Points on a hilly landscape, in no order, each with its height.
A ball rolls from a point to the lowest of its 2 nearest points, and stops where none of them is lower. Distance is the straight distance between rows; heights are no part of it.
<624>: [ -6  41  -8  13  41  -6  30 -15  15 -40   4  -4  -2  -3  54  28  16   6
  -4  11 -12   6  -3  -8   2 -56  53   5  -3  13  28   7  16   8 -23 -55
 -23 -13  23   7 -14]  height 30.0
<899>: [ -5  -3   6   1  -2   6   8  49  -1  25 -10 -17  30  37 -51 -31   4 -21
 -18   1   2 -20 -32  -5  35  20  43  13  30   2 -19   3  -5  22 -11 -19
  19  14  11  -3  37]  height 34.6
<1052>: [  1   1  41  12 -43  10  47  23 -35  19 -27 -25  -6 -29   4 -36  64  -9
  -9  18   6 -57  16  -7  14   6   8   8  16 -51  -8  -2  33   0 -21  18
  -8  15  41 -27 -29]  height 74.5
<1021>: [-19  10 -28 -30 -22 -18  -6   8  15 -19   5  -3 -10  42 -22  53 -43 -30
  23   7 -25  -6 -41  62  -1 -18  12  30 -24  48 -11 -26 -13 -13 -29 -16
  21 -14  -1   3 -17]  height 58.1
<149>: [ 20  14 -48  -8  -4 -26 -60 -33  -2   4 -42  11 -43  24  -3 -17 -44  21
  19 -24 -37  -3  10  28 -11 -14   8   0 -33  21  24  -7 -19   8   5  21
  28  25  -7  11  15]  height 58.8
<10>: [ -2  16  -3  -6  28 -39 -19 -16  -7   4 -16  26  27 -36   5   3  14  28
  36 -52  17 -13   2  -1  40 -12 -14  -8 -24   2  33  20 -22  17  -3  37
   8 -48 -28 -15  -9]  height 34.2
<406>: [ 15 -18 -32  17 -37  50   3 -22  20 -13  46  26 -12   3 -18 -10   1 -21
   4   8  -1  49  25  -7 -55  23 -10 -45  21 -28 -31  25  -1  23   8  -7
  21  10 -14  37  -7]  height 30.1
<127>: [ -9 -24  23 -25 -17   6 -37   1   4  20  -6 -30  -6  52 -18  -7 -35  -2
 -19  11   1  -9 -15   7 -12  32 -19  40  13   7  -3 -33  15 -37  26  19
   3  48  12 -18  41]  height 63.9
<720>: [ 28  -8   3  44 -53  40  17 -15 -15  -5  17   1 -23 -29  -2 -42  47 -25
 -34  29   0  15  65 -33 -44  22 -10 -24  43 -80 -35   2  11   8  14   8
  -7  13  32  12 -47]  height 84.1
<1106>: [-36  21  25   6  -4 -21  60  33  -1  -5 -24   7   1 -54  16  10  30   4
   9  -8  23 -18 -58   4  38 -30  38   8  -7 -20 -20 -13  28  -7 -19 -15
  -4 -57  19 -16 -39]  height 52.7
<916>: [  7   9  42  16   7  -1  26  -1  -7  22 -24  -8  17 -37  -1  -9  62  26
   6 -37  35 -54  -1 -24  58   6  -8 -15  11 -34  14  24   0  43 -12  39
  -1 -11   3 -22   5]  height 36.5
<458>: [ 22 -24  23  -1   7  53   6  13  15 -10  43 -25   8  -6  12  35  32 -16
 -29  76  10 -35  36 -27 -40  31 -25 -23  76 -40  23 -30  11 -27  22  -1
 -24  22  -2  -2 -11]  height 26.0
<344>: [ -9 -33 -23 -22 -11   1 -49  -5 -12  22  -5  33 -13  15 -35   0 -62 -14
  -1  -3 -30  42 -39   6 -28  15 -37  -4 -28  -8 -22   6 -13   8  14  14
  32   0 -20  25  -4]  height 50.2
<852>: [ 35 -24   2  -6 -33  15 -29 -29 -10 -13   7 -28 -50  17  12   9 -38  -3
 -19  19 -34  20  46  13 -32  18 -39   7 -17  25   8 -27  29 -46  10  16
 -20  29  -3   1  -4]  height 37.4
<230>: [-15  16  -7   1  19 -29  13  -3  -6  19 -22  39   4 -45   0 -46   7  47
  22 -54   7  -2 -23 -18  31  -4   2 -21 -50 -29 -17  15   5  23   6  21
  14  -2 -17 -12  -2]  height 39.5
<623>: [-47  21 -11  -5 -10 -30  20  -8  -6   8 -21  25   2  19 -16 -30  -1  12
  29 -22   7 -27 -44  26 -29   8  19  17 -42   2   6  -9  20  27 -38  26
  30  25   9   3 -18]  height 72.0
<779>: [-26  22   3   7 -12 -26  42  -2  13 -11  13  -8  41   2  28  23  54  -5
  35 -17  21 -36  -2  28  -8 -31  32  18   2  15  39  -7  -3  10 -60  10
  -7 -35  23 -12 -44]  height 46.2
<923>: [ 37  -7  11  17  12  57  57  29  16  -5  53 -21 -10 -17  -4  17  28 -37
 -19  58  22 -18  21 -21 -11  22 -22 -40  35 -25   6  44  -1  46   9 -34
  18  31 -31  20   1]  height 23.2
<314>: [ 59 -36 -10  24 -32  37  -5 -26  -1   5  26 -29 -39  -9  25 -26 -12 -20
 -43  25 -37  45  52  -6 -33  30 -21  -1   5  -9 -37 -21  23 -49  13   0
 -18  40  18  22 -28]  height 29.0
<238>: [-28  12 -14  -7 -23 -52 -21 -17   6   7  -4  17  33  25 -20 -18  -1   4
  49 -50  23 -53 -20  46  -5  17  -4  25 -32  48  32 -20 -15  17 -58  38
  18   0 -23   2 -11]  height 70.5
<808>: [ 22 -13  39  -2  21  18  18   0 -10  22   5  -6  15 -35  -4   3  56  25
   8 -15  20 -30  36 -36  40  15 -68 -32   8 -54  10  36 -14  31  17  53
  20   8 -28  -9   6]  height 30.5
<883>: [-15 -12   9 -16 -20 -29  16  37 -12  15 -10 -18  18  34 -17 -28 -20 -25
  21 -21 -33 -44 -22  47  27  -8  15  22 -44  56  -7   8   5  -7 -39   7
   1  18   9 -14 -23]  height 23.5
<642>: [-56  12  -6   9 -22  -1  -2 -37   8 -42   7  60  20  32  -1  -4   5  10
  30 -42   9  34   5  20 -31 -10  16 -11  21  19 -11   7 -17 -10 -24 -20
 -18 -21  -4  23   5]  height 18.6
<521>: [-42  16  12 -17  25 -21   9   7  13 -14   4  12  44   9 -18  46 -14  -8
   2   4   6   9 -70  -6  12 -21  28  28   4   8 -22 -23  27  -6  -4 -51
   1 -18   8   9  15]  height 56.1
<803>: [-26   3 -23  -3 -28  -9  38  34  -6   0   3   7  14   1   4 -41 -12  -7
  35 -36 -33  -9 -46  37  11 -18  49   7 -36  56 -36   9  -9   5 -45 -37
   2  -4   9   3 -19]  height 18.8
<820>: [-50  43  10 -15   8 -35  33   9   8 -19 -12  29  23 -43   5  37  14  30
  20 -13  32 -26 -80   4  11  -6  23   6 -28  10   4  -4  25  11 -13 -32
   8 -32   0   0   8]  height 54.7
<425>: [-15  22  -2  27 -21 -15 -17 -39  27 -12  12  36  48  34 -21   9  37  19
  27 -51  27  22  16  -5   9   3  21   2  50  26  -5   0 -42  17 -13 -21
 -28 -41  -2  16  34]  height 15.4
<196>: [  5  27  11  10  19 -23 -15 -25 -15   7 -32 -12 -13  -5  20 -33  25  64
   1 -37  27 -25  35  -6  19  23  -1  10 -35  22  37   4  -3  -7  14  24
 -10  34  -9 -11  30]  height 45.3
<317>: [ -6  21 -19 -39  55 -44 -75  -8  -6  -9 -12  25  32 -21   6  69 -39 -17
  26  10 -23   1 -19   7  -2 -43 -21   9 -25  11  27 -10 -18  13   9   8
  12 -54 -28   6   5]  height 50.1
<320>: [ 13 -13  18  -4   1   6  12  67  -8  17 -19 -37   3   2 -16 -36 -39   0
 -34  14  -1  -6 -41  -4  44  22  27  15  -1  26 -29 -23  27 -21   7 -31
  -2  22  12 -13  22]  height 38.1
<800>: [ 19  -4  36   7  19  -6   0  16  -7 -10   0 -11  15 -18   5  15  33  21
  -5  -6  41  -5  20 -17  46   1 -11   1  27  -3  15  -2  -3 -14  21  -5
 -28 -48 -15 -20  22]  height 25.4
<310>: [ 38 -30 -37 -10 -29  13 -67 -22  14  20  -6  -6 -40  52 -15  -5 -44  -2
  -4  -1 -36  -3  17  18 -29  -6 -18 -17   4   8   6  14  -5   7  -5  44
  27  43   2  21  18]  height 52.2
<303>: [  5  26   2   7   2   9  35  19  15 -33  -4   7 -28 -29  19  32 -20  37
 -23  10  24  16 -34 -18  20  20  23   2   7 -10   0 -23  13  -9  28 -33
  -1 -14   4  -2   5]  height 40.0
<972>: [-18  -8 -22 -15  34  -7 -30 -11   2 -21  -5  36  32 -19  -5  14 -51 -18
   2   4 -23  57 -54  -3 -13 -27   7  10 -26  26 -38  -2 -11 -26  16 -60
 -15 -51  -6  29  -3]  height 58.5
<365>: [-75  -1   0  -1  -2  -3  14 -23 -10 -23   0  50   4  36  -4 -25 -10   6
  25 -13 -16  13 -18  34 -37   0   0  -3 -38  27 -22   6  -2 -18 -26 -31
 -17  33   1  41   0]  height 21.2
<954>: [-28   0  37  -4  -3 -26  10  27  -9  10  -8 -22  39  37 -14 -33  17   3
   4 -36  11 -38   4  42  42  26   7  43 -20  65  -2 -17 -11 -25 -32  -9
 -22  17 -13 -24  18]  height 27.5
<742>: [-33 -18   0 -21  -2   2 -23 -16   0   4   9 -16 -11   8  19  34   9 -33
   7  43 -18   2  24   2 -48 -52  17  21  12 -18  21 -12  -6 -18 -14  26
  -4 -26  31 -26 -46]  height 52.6
<981>: [ 28  40 -53  -3 -26 -42 -77 -41  16  -8 -22  -6  -5   1   6  31 -12   9
  11 -23  -3  -7  11  15  19 -10  33  34  17  45  30 -60 -37   1   7  15
   2 -44  -6  -7  28]  height 66.6
<374>: [-62  27   5   2  49 -11  -7 -13  27   0  -8   6   8  11  28  -4   6  22
   3  10 -10  -3 -16 -10 -14 -48  75  16  -2   8   5   3   8   0  -6 -50
 -18  14  46  -2   2]  height 26.4
<101>: [ 60 -55  -2  19  23  32 -14  25  23  21   6 -25  17 -18   5 -21 -14 -20
 -36  13 -18  39   7 -29  14  24  -9 -30  36 -15 -24   5 -12   2  28  -4
   0  -9   1  22  -3]  height 49.9
<114>: [-21  16 -10 -25  51 -13 -22   3  -5 -15   8   5   8 -16  13  75 -14 -19
   3  18  -5  27 -29   6 -10 -47  -5   7 -12 -15  10  22   9   4  -2 -12
   3 -53  -5  -4 -16]  height 53.5
<700>: [ -6 -15  -8   0 -27  15  53  49 -16  -6  20  16  12 -25 -14 -37 -18 -29
  10  -4 -24  23 -37  20  22   2  10 -30 -32  45 -54  29   0   9 -25 -54
   3 -19  -9  18 -24]  height 13.6
<167>: [ 13 -33  28 -13  28  -3 -37  -6   2  51 -17 -40   5  34  -1  -7 -12  12
 -31  14 -15  -1   4 -31 -14  -3 -20  12  10 -29   8 -14  12 -15  22  34
   3  44  29 -26  29]  height 66.4
<714>: [ 29   5  23  10 -55  15  40  34 -26  -7  -7 -23 -37 -17  10 -32  13  -5
 -23  13  16 -18   3   3  28  36   7  11  13  -7 -16 -32  31 -13  -1  -6
  -6  -2  16 -39 -13]  height 70.7
<520>: [ 40   3  -9  11  13  32  17  26  30 -21   8 -24 -31 -46  10  38  -9   2
 -26  43  26  21 -30 -26  16   4 -14 -25  33 -31  -4  -6   4  23  33 -17
  12 -20  -9   0   1]  height 43.4
<87>: [-30   5  -9 -25   8 -37 -61 -28  -3   6 -26   0 -11 -32   9  36 -24  17
  -2  13  15  11  -5  -7  -9 -23  -5  26   2 -19  22 -36   4 -22  26  42
 -10 -60  10 -38   4]  height 40.1
<147>: [ -1  12 -22   2  16   3 -56 -32   8   1  -3  25  -5  -8  10  33   0  33
  10  -5  18  21  12 -27 -10 -15 -32 -13  16 -35  21 -20 -30   4  43  34
   4 -28 -24 -19  28]  height 33.9
<1083>: [-51  11 -15 -41   1 -18 -39 -24   3 -27   8  47   3  25 -23  76 -52 -19
  14  35   7  42 -59  19 -37   4 -14  16 -14   6  -5 -23  -6 -14  14 -20
   1 -18 -19  24   9]  height 61.6
<85>: [  6   3  36 -10  27  33  44  23  -1   0  26 -15  22   4  -1  28  47 -36
   5  51  17 -49   9 -25   1   1 -46 -25  30 -29  22  47   4  28 -12  11
   5  13 -23  -4  -8]  height 15.1
<1184>: [  1 -31  44   8  36 -10 -34  25  14  12   2 -10  66  12 -17  -6  -1  -8
 -22 -16  25   8  -5 -13  43  18  -6  20  40  14 -16 -14 -16 -25   6 -20
 -29 -34   1  -2  47]  height 29.2
<212>: [-21 -27  18 -42  -3 -10 -20  12 -11  23  -4 -14  19  59 -34  23 -17  -8
  -4   8 -16 -38 -12  25 -26  17 -46  34 -27  17  16  -3  17 -11 -14  23
  23  56 -16   8  23]  height 61.7
<361>: [-12  22 -16 -40  25 -44 -75 -40  -1  18 -21  -5   9 -13   8  49 -19  -4
  25  17 -30 -16  25  21  -6 -48   3  19 -15  16  41 -25 -26   1 -13  53
  -5 -28  -1 -25  -9]  height 45.5
<122>: [ -7  30  -7  21  -3  -5 -12 -42  -7  -5 -21  -4 -22   0  31  -8  34  45
   6 -11  41 -23  45  -4  -4  12  10  20   9  -6  47 -43 -16 -10  18  26
 -30   1   2 -31  -1]  height 39.1
<275>: [ 57 -17  -2 -13  12  31  18  49  -6  -8  -4 -29 -47 -25   3  14 -45  -8
 -35  53 -12  25 -20 -22   2  35 -16 -13   2 -14 -22   1  31   4  35  -7
  22  29  -7  28  -8]  height 48.3
<179>: [ 59  22 -54   0 -21 -29 -33 -19   3 -12 -24   5 -35 -27  32  12 -31   4
  18 -28 -14  12 -23  16  24 -36  26   7 -17  31  23 -29 -18   4   0   1
  12 -60 -11 -15  -7]  height 63.1
<161>: [-17  36  -7  16  24   9  42   1  -9 -38   3  21 -19 -23  46 -25   6   5
  17   1 -14  25   6   8 -28 -44  29 -10 -49  18   1  27   3   3 -14 -39
 -18   0   9  11 -39]  height 34.3
<174>: [-22   2   8 -12   0  13  33  38  -7   3  -4  -1 -17  10   2 -30 -35 -18
 -30  39 -32  14 -45   5 -16  -3  31  17  -8   4 -25   6  40  -1   1 -23
  -5  26  26  -6 -20]  height 41.5
<404>: [ 26 -33   4  -1  -8 -14  17  19 -38  63 -24  -6 -14  -6 -24 -56   7 -11
  -9 -32 -40  -9  -8 -19  26   2 -14  -8 -10 -41 -46  33  21  24 -23  20
  42  32  12 -11 -30]  height 59.2
<346>: [  0   1 -15 -12 -22 -22  -5  13  10 -12  16 -38  13  28  10  45 -12 -38
  20  22 -17 -14   4  36  -8 -27  14  23   5  32  16 -12 -17 -12 -29   9
  -9 -27  13 -17 -19]  height 56.0
<617>: [ -3 -46  -8 -19   6   8 -78 -54  22  16  -6 -16 -12  58  -8 -26 -50 -16
 -18  10 -54  20  18  10 -29 -26   8   0   9   9 -14   6 -17 -26  -7  35
 -11   8  34  28  20]  height 46.6
<30>: [-13 -25   4 -24   2  -1 -47 -46  -6   1 -12   3 -41  35  13 -20 -64  10
 -15   3 -60  22  18  20 -23   7 -10  20 -29  20  -1  -5  11 -61   5  24
 -17  46  17  12   8]  height 42.6
<532>: [  6  11 -15   7 -74  14  28  26  -8  -4   8 -12 -38  27 -28  14 -11  -8
 -11  22  29  -8 -23   6  -3  39  30  15  41 -11 -15 -40  24 -11   3  -7
  21   1   8 -25   4]  height 68.0
<975>: [-37   9  16  -2  16   9  11   4  -3  10  10  -5  11   8  26   7  32 -31
   2  37 -19 -11  16 -13 -48 -48 -19  -1  -2 -33  18  47   6  25 -39   7
   4   2  18  -3 -37]  height 48.1
<903>: [ -4 -32  33 -12 -14  34  14  16 -10  13  32  11  36 -12   0  31  68  -3
  12   4  19 -31  45  -8  -9   3 -73 -31  37 -32  15  22  -7  17  -8  54
   4  -4 -34 -23  -1]  height 23.3
<102>: [  3  35 -25  13   7 -28  -8 -47   4 -34  -6  27   1 -19  16  11  27  40
  37 -45  25  -1  18   5  15 -17  23  -7 -16  18  36  -4 -34  22  11   5
   2 -24 -24  20  29]  height 28.5
<455>: [ 16  41  -6   1  24   2  52 -17  19 -24  10  11  20  -6  25  35  30  21
  24 -20  26 -30  30  21  17 -11  10 -15 -18  37  52  27 -26  20  -4 -24
  -8  -3 -30  10  11]  height 33.1
<401>: [-68  20  -7 -28  17 -14  -5 -20  22 -20 -10  33 -11  19   1  -7 -38  12
  14   3 -43  -6 -27  33 -43 -40  47  14 -35  27  -6   4   3  -8 -17 -41
 -15  41  18  19  -4]  height 23.4
<543>: [-11  11 -15  11  -1  22  52   9  18 -21  18  49 -10  -4  -9   2  -9   2
   2 -12  30  32 -14   0  -9  12  17 -24  -4   4  -2  31  -4  39  17 -46
  13  11 -20  29  21]  height 13.3
<423>: [-21  21 -50  -3   3 -20  -6 -13  -1 -15   6  38   6 -38   2  35 -26 -31
  22  -4 -13  53 -48   5 -12 -42  14   3 -20  12 -26   8  -2  10  -7 -46
  14 -72  -4  12 -38]  height 56.6
<958>: [ -2 -11 -20 -10  34  10  -5  -2  12 -19  21  29  10   1  -8  56 -64 -13
  -7  16  19  53 -52   2 -14  33 -15  -3   2  31 -11 -18 -12 -12  41 -51
  -6 -27 -24  35  15]  height 60.0
<1096>: [ 13  23 -34   8 -40   5   4   5  -1  14 -42  21 -41 -20 -15 -27  -2  31
   2 -21   7  18 -35 -21 -10  -4  30  -7 -25 -47 -18   3   9  41  14  20
  46  29  19  -5  -8]  height 33.7
<1110>: [ 59   6 -53   9  14 -10  -2  14  -4  -6  -6 -19 -22 -35   3  25 -16 -16
  13 -11 -12   0 -18   6  41 -32   2 -14 -16  16  14  20 -26  35  -7   8
  23 -55 -23  -5 -13]  height 58.9
<308>: [-26   4 -14   7 -10  14 -23 -18   7  -8  30  38 -18  -5  -8   8 -21  21
  -9   6  26  52  -4 -30 -29  23 -12 -11  16 -39 -10 -26  -6  -8  52  10
  -6 -17   0   4   9]  height 27.4
<1179>: [ -9 -44  49  -4  32 -19 -11   0 -38  36  -7   4  11 -31   5 -27  24  14
  -2 -35  13   2  40 -11  35  17 -83  -3 -22 -21 -12  30  21 -43  18  40
  -5  -8 -10 -26  -4]  height 60.4
<702>: [-40   7  18 -26 -11 -25 -20   3   6   0  -9 -30  13  42  -5 -10  -8  -7
  -7  -2   4 -39   2  35  11   0  27  65  -4  57  11 -49  -7 -53 -17   9
 -18   7  21 -32  17]  height 30.2
<1205>: [ 11  31   6  25   4 -26  37 -12   9  -1 -22  -6  20 -14  13 -10  66  15
  29 -25  36 -50  -4   4  23 -12  42  10  -2  -9  36   8 -13  40 -25  22
   5 -21  16 -11 -21]  height 41.7
<560>: [ 28 -45   6 -12  -4   6 -52  -9 -24  34  13  16   2 -11 -38  -1 -44 -15
 -12  -6 -24  24  -3   2 -13  20 -91 -11 -16  -8 -22  -8  -9  -5  37  31
  31  -3 -26   1  10]  height 53.9
<1010>: [ -7 -24  -9  29 -28  33 -15 -31   8 -13  21  41 -11   6  -4 -34 -19  15
 -15 -20  -1  53  29 -10 -32  26  -4 -27  -2 -27 -36  -9   9 -13  36  -7
 -19  18  23  20   3]  height 21.5
<95>: [ -5   2  27   4   5   1  27  40   3   1   7 -28  35  48 -19   3  23  -7
   4  -6  12 -61   5   7  27  21   7  28  14  27  14   7  -1  10 -30  -6
  -2  34   0 -16  28]  height 30.7
<150>: [ 11  -7 -44  13 -35  30 -16 -22  23 -18  21  -2 -21  43 -11  14  13 -12
   4  12  11  10  32  -2 -47 -21   7 -31  33  -4   6  10 -34  30 -26   3
   7  20  -6  17   7]  height 37.6
<1162>: [ 61 -31  24  15  27  35  28  13 -12  20  12 -33   5 -32  10  -9  30  11
 -20 -13  -5 -20  54 -27  58   3 -51 -17   4 -21   3  32   6   1  22  18
  -7  22 -17  -5   3]  height 37.0
<992>: [ -1   7  11   2 -10   0  20   1 -25  26 -25  25 -33 -55  -2 -34  -5  48
  -3 -13   9   8 -13 -31  11  12 -21   6 -49 -59 -34  16  27  17  39  17
  14  30   6   4   4]  height 43.0
<136>: [-34  -4 -10 -43 -13 -16 -16   0 -12 -17  -1   1  -4  47 -33  45 -46 -43
  23  25 -13 -15 -26  49 -37  -4 -34  18 -37  31   6   8  -3  -5 -22  15
  30  24 -20  21 -10]  height 59.7
<1192>: [ 37 -10 -16  -7  28  -3  39  39 -21   8  -8 -20 -20 -32 -13  24 -12 -24
  14  -6 -30  -6 -35  -7  58  -9 -43 -12 -38  13   4  49   5  41 -12  16
  49 -14 -37  -7 -15]  height 54.1
<1164>: [ 13 -50  33   8   5  29  -2  11  17  -3  50  -3  56  16 -33 -14  12 -17
  -6 -16  37   5  22  -7  13  47 -31 -22  68   0 -16  -3  -9 -14  22  -3
 -13 -14 -18   6  42]  height 31.3
<34>: [ -3   4 -20  36 -19  22  16 -25  24 -16  -9  25 -15  11  -5 -66  15   4
   0 -19 -17  35  17  -9 -27 -13  50 -31  28 -23 -32   3 -17   5  -2 -15
 -19  10  38  17   2]  height 14.2
<1086>: [ -5  23 -18   9   9  21  74  39   9 -16  24  18 -13 -35   5 -34   3  -8
  -1   8  -6  42 -32  -7  12  -2  23 -47 -23  19 -32  51   6  26   3 -63
   6   7 -25  33  -3]  height 5.2
<1183>: [ -8  20 -19  -2 -34 -31 -29 -18  10   2 -11   1  -6  12 -10  12   2   8
  26 -34  41 -17  10  54  18  26  14  22  -2  44  26 -43 -33 -12 -13  24
   1 -20 -23 -15  27]  height 68.9
<696>: [-23  16  -9   7  10 -26 -60 -60  19 -18   9  20  50  31   6  14  11  14
   2 -37  -2  39   6  -9  29 -19  45  15  28  41   8 -22 -18 -27  -6 -39
 -35 -25  16  30  42]  height 19.4
<456>: [ -4  14 -13  21  14  24  28 -20  20 -21  17 -16 -11  17  16  14  39 -22
   4  41   4  -9  34 -18 -54 -30  24 -28  23 -14  27  49 -17  34  -9 -25
 -10  14   9  12  -3]  height 43.1
<1161>: [-53  15  21  -2  -4 -19 -32 -25  -1 -10 -10 -17  -6  32  22  22   8  20
  -2  15  17 -26  30  17 -20  10  10  52   4  28  50 -41   0 -34   6  25
 -30  18  15 -33   7]  height 33.6
<832>: [ 31   9   1  37 -65  30  52  12 -15   2   4  17 -18 -31 -16 -62  37 -18
 -20   5  -4   3  30 -22   3  22  27 -26  23 -64 -42  18  18  20   9 -24
  -6  31  28   9 -27]  height 80.9
<1090>: [ 10  -3  14  -8  66 -20  -3  24 -18  25 -44 -33   0 -40  30 -37   7  30
 -22 -11  -7 -22 -15 -17  56 -27  12   0 -24  -5   1  24   2  -5   5  -4
 -16  -1  19 -28  10]  height 60.6
<867>: [  4   8  11   5   3 -20  10 -15 -18  10 -10 -25   5  22  27 -36  27  18
  11 -26 -13 -44  45  20   9 -15  10   1 -51  28  39  16  -1 -11 -34  33
 -12  33   9  -4 -17]  height 51.9
<1042>: [ 25 -20  39   3   3  18  23  45  -1 -22  24 -34  14 -25  12  23  17 -19
 -17  34  21 -25  24 -18  16  29 -43  -3  50 -18   6 -24  22 -26  13   0
 -20 -21 -12  -4   3]  height 20.4
<1017>: [-11  27   2  -4  16   2  36  17   0 -19   5   2  -8  11   6  44 -10  31
   3  14  29 -21 -15  13  11  14 -10   7 -24  28  32 -15   7  -5  -1 -16
  -5   6 -20   1  25]  height 36.8
<609>: [ 24   9  13  16  49  -4   7  17 -13   6 -30 -33  12  -6  33 -10  25  10
  -1  -3 -22 -34  18 -15  23 -39  18   6 -20  19  32  31  -6 -10 -17  -1
 -12  11  23 -17 -28]  height 57.1
<952>: [  1  36 -27   5  10 -28 -19 -47  17 -28  -6  17  11  -3  12  21  -5  41
   2 -35  22  33  -9 -10  20 -22  32   1  -4  36  21 -16 -14  -9  32 -48
 -14 -28 -19  29  52]  height 23.8
<1099>: [ 62 -12  19   9  38   4  31  25 -35  11 -13 -38 -35 -29   8  -2 -14  21
 -42   1 -25  -3  33 -23  45  11 -42   3 -36   2   6  16  15  -7  20   3
  -8  51 -18   6  10]  height 43.6
<499>: [ 28  -6  16 -21  31   7  29  43 -21   1   2  -2 -21 -29  -2  -1 -26  -4
 -16  11 -18  12 -19 -10  29  11 -30 -17 -26 -16 -13  25  24   4  13   5
  19   4 -17   3  -8]  height 49.6
<313>: [ 31 -35   5  27 -28  35 -37 -13  19  10  29 -11  21  18 -20 -16  11  11
 -16  -7  30   8  53 -21  -2  52 -17  -7  65 -11 -21 -25 -16 -16  40  24
 -30  17  -6 -20  31]  height 26.6
<504>: [-10 -24  28 -14  54 -23 -64 -19 -26  46 -16 -12   9  -3   4  -9  -5  16
  -4  -4 -16  -1  37 -27  -4   5 -55   3 -15 -28  18   4  -4 -30  25  51
  -8  11  -8 -28  16]  height 64.0
<376>: [ 36 -47  30  19 -25  42  -1 -19   3  11  47 -20  -1  10  -8 -30  14 -13
 -34  -2  -5  15  72 -14 -23  62 -40 -20  41 -20 -30 -20   6 -35  24   4
 -23  44   2  29   0]  height 19.6
<571>: [  1   1   9  -2 -31  24 -16  21  16   5  -1  -7   5  52 -38  24   0   4
  -7  24  35 -25 -19 -10 -17  44  20  15  59 -17   5 -49  11  -6   7  17
   9  30   0 -25  46]  height 65.9
<33>: [ -4  -7 -14  -9 -21   2  -1  17  -3  14  -1   4 -30  20 -23 -10 -35 -39
  -6  24 -32  38 -32  12 -38  -5 -11   0 -13  -6 -26  24  20   6 -21 -14
  38  24   2  20 -34]  height 45.7
<273>: [ 43 -39  10   5 -10  12  -1  10  -6  41   5 -26   6  -2 -16 -37  12 -25
 -25  12 -35  17  20 -25   1   6 -14 -25  12 -25 -25  36   6   9  -6   6
  17  26  16  -1 -12]  height 54.6
<305>: [  3  33 -28  24 -21  -4   1 -21  11 -13 -32  10 -29   5   7 -38  13  16
   7  -7  -9   6   6 -24 -34 -35  54  -1  10 -17  10  12 -10  31  -1  10
   2  16  29 -15  -8]  height 22.4
<1131>: [ 22 -14   8  16   7  45  38  17  27   5  44 -47  10 -17   3   2  22 -52
 -37  89  22  -3  24 -15 -48  39  -1 -39  73 -42  -1 -13  12  20  20 -38
   0  15 -12  36 -15]  height 30.4
<866>: [-45   6  29   1   3 -34  37  23 -26   7 -15  -4   9 -22  25 -12  24   9
  18 -10  17 -23 -12  22  22  -5   9  18 -18  12  -3 -10   7 -17 -37  10
 -19 -29  12 -29 -26]  height 50.0
<717>: [ 42 -18 -23   9  17  28 -16   6  41  -5  16 -18   0  10 -13  25 -22 -19
 -20  28   8  28 -12 -31   6   8  11 -18  42   3  -7 -12 -22  22  19 -17
   8  -6 -14  12  13]  height 46.7
<266>: [  2 -23  11 -13  -4 -10 -25 -14 -17  16  15  27  22  -3 -15 -21 -11  12
  20 -45   5  28  36  11  16  33 -66  -6 -23  -7 -16   8  -9 -14  14  29
   9 -25 -38   1  11]  height 57.3
<849>: [ -7  14  26  28 -39  18  32  20 -19  14 -10  26  21   3 -17 -34  52  -5
  10 -11  22 -18  17 -11  -7  21  15  -7  36 -60 -25  11  18  17 -10  21
  -4   0  24  -7  -5]  height 77.9
<476>: [  3  10 -20  24 -28  16  51   0  -8 -15   4  -3 -43 -22  47 -31  28 -21
  -7  21 -16   7  20  11 -40 -31  46 -20  -8 -11  -5  27  17  -4 -34 -21
  -8 -17  31  -3 -71]  height 42.0

For each start below, name the point where the ball stops.
<981> => <425>
<101> => <425>
<609> => <954>
<504> => <954>
<161> => <425>

Call two points neighbours if one is among the 2 nearest of the other. Go from one point of each pair to the other, from neighbour to neighbour, staying as low as possible. Name the highest point that can't be avoided.
<1086> and <1042> => <499>
<1010> and <954> => <476>
<1086> and <425> => <303>
<85> and <1042> => <1131>
<376> and <85> => <1164>
